A landscape with many valleys, sampled at points; each row gives a point and its height.
A ball rolls from a point to the lowest of its 2 nearest points, and stops where none of them is lower. Distance is the straight distance between rows; heights are no part of it.
j348: [  7 -16  -3  15  -3   4  15  -4   1 -11  -6   5  -8  -7 -14  -5   8 -18
  20  -9]  (h 370)
j173: [  0 -10   3   3  -5  -7  12 -11   7  -6   3 -12  -8  -1 -11   3  13  -9
  10  -2]  (h 327)
j724: [ -5   8  14   3  -9   9  -5  -9  -7  16 -10  -9   9  18 -25  -5   9 -10
  10  15]  (h 497)
j193: [-26  15   8  -4  -3  -4 -20   2  -2   7  -2  20   9   6 -20  21  -9  18
   7   5]  (h 623)
j868: [  7   0   3   6   2 -12  14  19   3  -6  12 -13  -6 -12  30  -3  15   2
  -9   2]  (h 118)
j256: [ 20   2  15  19 -20  -1  -3  -5 -10 -19  -3  -7  -7  -7  11 -18  23  -5
   4 -14]  (h 604)
j523: [ 20  -6   1   9   5  19  -8  -8  -7  -5 -18  21  -7  -9  -4  -8   6 -27
   9 -22]  (h 627)
j828: [ -8 -10   4   1   0  -1   0  -8  10   0 -15  15  -9  10 -27  16   9 -16
  16   5]  (h 420)
j49: [ -1  13  13  -3  11   2   2  13 -13  21   6 -18  14  15   5  -1  -9   0
 -12  21]  (h 566)
j666: [ -3  -6   8  17   3  10   4 -16   5  -3 -19   0  -9   8 -15  11  -8  -9
   0  10]  (h 328)
j43: [-15  14 -19  -3   7 -20  -4  25  -1 -11   9  14   4  -5  -5  -9  10  11
   0   6]  (h 377)
j878: [ -8  12  -1   5   3  -2 -13   3  -3 -16   0   8  -9  -5   5 -11  17   7
 -16 -23]  (h 225)
j26: [ -6  -4   6   1  -3  13 -10 -19  11 -11  -8   1 -10  -5  -4   4  -1   5
 -12  -6]  (h 269)
j94: [ 18   8  12   8 -13  -2 -21 -10  -5  -9  -4   4  -9   2   7 -16  23  -3
  -2 -20]  (h 580)
j400: [ 15  -2  10  12  11  29  14  -4  17  12 -10   1   5  -7 -11  15 -15 -15
  20   6]  (h 284)
j997: [ -2   2  -6  -4 -12  -1  -6 -12   8  -7  -6   1  -9  -6  -7 -19  21  10
   3   2]  (h 492)
j491: [-28  15 -10 -10   1  -1 -20   3   1  -6   2  18   4  -8 -10  17 -11  22
   6  -7]  (h 658)
j460: [ -8   5  -8 -19   7   4 -17   7   5  -8   6  14   6  -6  14  -1  -6  10
 -22  -4]  (h 70)
j670: [ 18  -1   1  -1  -8   5  10  -8   4  15   1 -16  11   3 -16  -9  -5  -6
  23  17]  (h 368)
j255: [-15  11 -10   0   7  -6   1  12  -5 -17   8   6  -4  -5   2 -17   7   9
 -13  -7]  (h 308)
j237: [-19   6 -15   6  -2   2 -15 -11  -9 -13 -12  13  -8  -1  -8 -11  11   4
  -4 -19]  (h 103)
j587: [  7  -3   9  -3  -9  -1 -21  -9   6  -9   3   4 -11  -3   4   2  22  -5
  -6 -28]  (h 540)
j4: [-10   4  -4  -6  22  -8  11  12  -6  -7  12   3   5   8   2  -1 -19   1
 -15   8]  (h 182)
j179: [ 14 -11 -14   0  -8   1  19  -4   0   5   2 -15  15  -1 -18 -10 -11   2
  26   0]  (h 298)
j129: [  5  -5  -8  -9 -11  11  -1 -19  10  -3  -5   5  -1  -9 -13 -19   7  -3
  14  10]  (h 453)
j873: [  6   4  -2  -4  16  -9   2  24   1  17   7  -1   2  10  12   9  -4  -5
 -13  25]  (h 641)
j588: [-22  -4 -17   7  -3   7   1 -19 -15 -12 -19  17  -8   4 -14  -7  -6  -7
   7 -10]  (h 209)
j886: [-12  25 -10 -11   4  -5 -21  21   7   2  -5  15  12  -8 -15   9  -3  17
   0  19]  (h 659)
j568: [ -6   5 -13 -29   5  -6 -19   5 -12   3  13  18   1  -5  19  -5   6   2
  -2 -20]  (h 718)
j979: [ -9  -2   8   6  -4  10   6 -23 -12   3  -3   2  10  14 -20   0 -25  -3
  12   9]  (h 437)
j358: [  1  -2  21  -2  -6   2   5 -11  -1  16   7 -17  11  17 -11  16 -18 -13
  13   4]  (h 68)
j206: [ -3  -4   4  -3   4   4   6 -13  -2  -8  10 -15  -3  -4   8   1 -15   6
 -14 -14]  (h 307)
j99: [ 17 -13 -11  11 -25  -9  21  13   4   5   1 -29  12  -5  25   0   2  13
  15 -11]  (h 130)
j545: [ -8   3  -9 -23  12   1  -5   6  -1   6   9  17   5   0  14   3 -16  10
 -13  15]  (h 142)
j719: [ 12  -3  -6  11 -11  -2  12   0  -3  -8   0 -27   5 -11  10 -18  -4  15
  -2 -11]  (h 395)
j422: [  3  -9   3  13   7   3  17  -3   4   4 -13   6  -8   6 -23   5   8 -21
  22   8]  (h 399)
j654: [-12  13   8   7   3  -4  -7   0   6   2 -12   0  -5  12 -21  12   8  11
  -8   8]  (h 343)
j295: [ -1  -4 -21 -16  10  -5 -12  22   4   3   4  24   7   0   9  13 -16  -4
 -14  16]  (h 191)
j331: [  5 -13   4  -6  -7   5  -9 -14  11  -7   2  10  -9  -4  -7   4  15 -18
   7 -21]  (h 499)
j80: [ -4   1   5  -3  16 -17  16   8  -7   9  16 -13   2  11   8  10 -13  -2
 -10   4]  (h 95)
j569: [  5  -3  -1 -14  10   5  -2  -1  -1  -4  10  -4  -2  -8  24  -4  -9   5
 -23  -6]  (h 179)
j549: [-23  -2   0 -14  -4   0 -16 -16   1  -9   5  18  -2   0  -7  12   2   6
   0 -20]  (h 723)
j539: [  2  13   8  17  -2  -2  11   0 -10  15  -3 -31   7  13 -16  -4  -3  -1
   0  11]  (h 476)
j170: [  9 -11   1   2  13  32  -7 -10   0  -2 -22  24  -4 -15   0  -2  -7 -19
   6 -10]  (h 552)
j541: [  8  -3   6  13  -5 -10  17  -6  11   4   5 -26   1   1  -4  10  -4  -8
  13  -5]  (h 270)
j329: [-18  -2   4  11  -4  15  -2 -25  -7  -3 -19  18   0  12 -12   0 -22   4
   4  10]  (h 398)
j350: [  1   6  -9 -15   4  -6 -11  15  11  -2   3   4  -4 -12  15 -12  18  13
 -14   9]  (h 612)
j721: [ 17 -11 -16   5 -17  -8  22   6   5  12   2 -25  16   3   2  -2  -8  11
  23  -6]  (h 204)
j281: [ 23 -15   5  12 -10   7   6  -5   5  -7   5 -14   2 -12   5   1   2 -16
  11 -29]  (h 527)
j6: [ -6   6   6   9   5  -6   1   2  12  -8   0  -8 -12   2  -8   3  17  10
 -10   7]  (h 275)
j895: [ 26 -11  -3   0 -19   6  10  -2  20   5   0 -21   6 -14  11  -7   3   0
  20   0]  (h 611)
j148: [  8  -9  -4  12  -8   6  13 -13  -4 -11  -4 -17  -1  -7  -7 -10  -9   3
   1 -10]  (h 403)
j952: [-13   0  11  11  -3   9 -13 -11   3   7 -24  12  -4  12 -19  17  -2   3
   1  16]  (h 367)
j10: [  0  -7  -9   7  -3  14   1 -18 -10 -12 -11   5  -6  -6 -10 -14  -4  -7
   2 -17]  (h 297)
j999: [-11   9  -6  -9   8 -25  -4  28   1   6  11  11   5   6 -11   9  13   6
   0   9]  (h 444)
j29: [-16   6  27   7   9  -1  -8  -1   1   5   8   2   5  22  -3  23 -14   6
 -12   6]  (h 227)
j69: [ 10  -1   2  -2   0  16   6 -15   9   8  -8   5   4  -1 -22  -5  -3  -9
  21  20]  (h 410)
j910: [ 17 -12 -12  -8   8   3   0  23 -12   8  11  20 -14 -11  34  -1  10  -6
 -11   1]  (h 770)
j852: [-23   9 -16 -25   2  -6 -15   1  -4  -2  12  19   6  -3   1   5  -3   9
   2 -15]  (h 688)
j50: [ 12 -12 -21  -1   7  -5   4  28   0   6   8  18  -9  -4  20   3   7  -7
  -9  18]  (h 787)
j651: [  8 -15   1  -7 -10  -5   6  -8  -4  -4  11 -10   1  -8   7  -7   4  -5
  11 -21]  (h 586)
j994: [  4   3   9   6   2  -8   0  10   0 -18   9  -5  -8  -8  19  -8  18   5
 -19 -14]  (h 216)
j899: [-16  14  -3   2  12   0   5  -6  -9  -6   6  -3   3   6  -7  -8 -18  13
 -13   9]  (h 273)
j472: [ 16   7   9  -3  -3 -16  -5  11 -22  -4  13   3  -1  -3  33 -13  16  -1
  -5 -17]  (h 645)
j834: [ -6  10  -7 -16  -4  10 -24 -12   1  -7   0   9   0  -7   5 -11   2  14
 -11 -12]  (h 184)
j553: [ -9  14 -11 -20  -1  -7 -14  11  12   0   0  10   0 -10  -4   1  12  22
  -5  11]  (h 638)
j964: [ 15 -10   8  10  -3  21  -4 -20  17  -6 -12  -6  -8 -11  -1   2  -3 -11
  -5  -7]  (h 381)
j511: [ -1   2   4  22  -3  -9  22  -7  -9  -2   0 -20  -3  10 -20  -7  -2   3
   6   2]  (h 441)
j342: [  5   4  10   4   5 -11  18  -3  -1  17   9 -31   5   6   4  14 -13   0
  -3   1]  (h 185)
j308: [ 12  -4  12   6  -2  12   9 -11  19  13   3 -14   9   3 -10  19 -17 -19
  18   5]  (h 158)
j795: [-26  13  -2  11   2   4  -3 -16  -8  -5 -14   9  -2  10 -15  -5 -11  15
  -7  12]  (h 351)
j161: [ 20  -4  -3  -3  -5  -3   5  16 -24   2   8  -5   0 -13  40 -15   9   8
  -2 -10]  (h 668)
j802: [ 10 -14   7   6  -2   5   7 -15   7  -7   6 -22  -4  -9   8  10 -12  -9
  -7 -26]  (h 432)
j84: [  0  -5  -3   6  -6  19 -23 -16   3 -10 -27  13 -11  -5  -3  -1   5  -5
 -10 -11]  (h 115)
j990: [-10 -11  -9   2  -3  16 -16 -11   4  -7 -37  26  -7  -5  -4   5  -2  -8
   4   1]  (h 236)
j367: [ -8   7  11  -5  -3 -11   3  -9  -4  10   3  -6   1  18 -21   1   7  -1
   8  10]  (h 529)
j346: [  3   7  10   6  -2  -7   7   5  18  -4   4 -19 -11  -5  14  -4  18   7
 -10  11]  (h 211)
j113: [ 14  -4  -1  -9 -13  -5  10  -7   7  10   3 -19   0  -9  10 -13   7   8
  11  11]  (h 573)
j62: [ -3   4   2 -10  10  -6 -16  24   6   9   5  15  12   8   5  24 -15   3
 -11  18]  (h 238)
j266: [ -7  18  24  11   0   6  -1   2  -6  14   0 -26   8  17  -7   4  -3  -5
 -14  12]  (h 518)
j402: [ 13  -9   4   4  19  29  14   1   7   2 -16  14  -2 -18  -6   5  -7 -13
  18  -7]  (h 433)
j966: [-22   9  12  -5  -4  -3  -8 -10  -8   8  -1  10   6  21 -23  12  -4   4
   8   5]  (h 574)
j135: [  6   8 -19   3   7  -8 -17  26  -4 -13   6  16   4  -5  19 -18   5  -5
 -21  -6]  (h 830)
j714: [-10  -5  20   3   1  -2   3 -14   6   2   5  -7  -2  17 -10  24 -12  -7
  -1  -1]  (h 145)
j61: [ 19   2  17  10 -17 -10   1   3 -17 -12  10 -13   2  -5  27 -10  15  -2
   3 -21]  (h 624)
j503: [  1  11   9  -9  11   5 -11  28  -7  26   3  -1  14  15   9   7  -4 -10
 -15  27]  (h 609)
j197: [ -4   1 -19  -5  12 -25   3  37  -3   2   8  18   3   9   0   2   4  -5
  -2  18]  (h 503)
j144: [ -1 -13  -3  12   6  16   4 -11   2  -5 -34  14  -7  -4 -11  -1  -6 -15
   3   9]  (h 288)
j633: [  7  -7  -3  27  -7  -4  25  -1  -1  -7  -5 -15  -3   1 -18  -4   2  -8
  23  -4]  (h 406)
j307: [  2  -4  -8 -19   5  -9   2  13 -13   6  15  11  -4  -7  27  -7  11   1
  -8  -7]  (h 746)
j741: [ -6  -8   5 -15  -8  -1  -8 -13  18  -1  -1   6  -7   3 -15  18  11  -5
  10  -3]  (h 456)
j227: [  9  -7 -28  -4   2 -11 -13  28   2  -8   0  21  -2 -10  17  -5   8  -7
 -16   8]  (h 805)
j595: [ 11  -3 -10   9  -7 -12  22  12   4  15   4 -31   5  -4  23   4  -8  17
   1  -5]  (h 205)
j985: [  9  -5  -7  -4   3  -4  16   4  -7   5   6 -21   3 -10  21  -9  -9  15
  -7  -4]  (h 296)
j211: [ 13   2  -8 -11   2   1   3  12   0   3   6  -5  -4 -16  29 -21  10  13
 -13   9]  (h 576)
j751: [ -8  -6  -7 -16  -4  -5   4 -18  -6  -3   8  -2   1  -3  -2 -10  -5   1
   4  -7]  (h 613)
j107: [  7   3   2   6  14 -17  18  25   2  20  11 -14  -6   3  24  13   7  -7
  -4  17]  (h 669)
j909: [-23  -7  10  -5  -5   4 -12 -20   3  -6   3  23   0   9 -10  18 -18   7
   3  -5]  (h 754)
j302: [  5  -4 -10   1  18  -9  16  21  -7  -9  13  -6   0  -4  18  -8  -7   2
 -20   5]  (h 274)
j991: [ -5   2  14  10  -3  19   2 -11 -12  14  -9   4  11  18 -26   0 -11 -18
  20  13]  (h 469)
j151: [ 10   0  -2  -8 -12  -4   0  -3   0  -4   4 -10  -4 -11  13 -24  15  11
  -5   0]  (h 534)
j872: [-14  12  23  -1   5  -3 -19  22   3   8   6  12  14  13  -8  27 -12   9
  -8  11]  (h 312)
j100: [-11   2  -5 -21   4 -15   7  -4  -6   9  12   2   4  10  -6  -1   1   7
   4   9]  (h 569)

Where does a ball stop that starts at each point below?
j100 => j80
j50 => j80
j549 => j80
j909 => j80
j61 => j348
j873 => j348
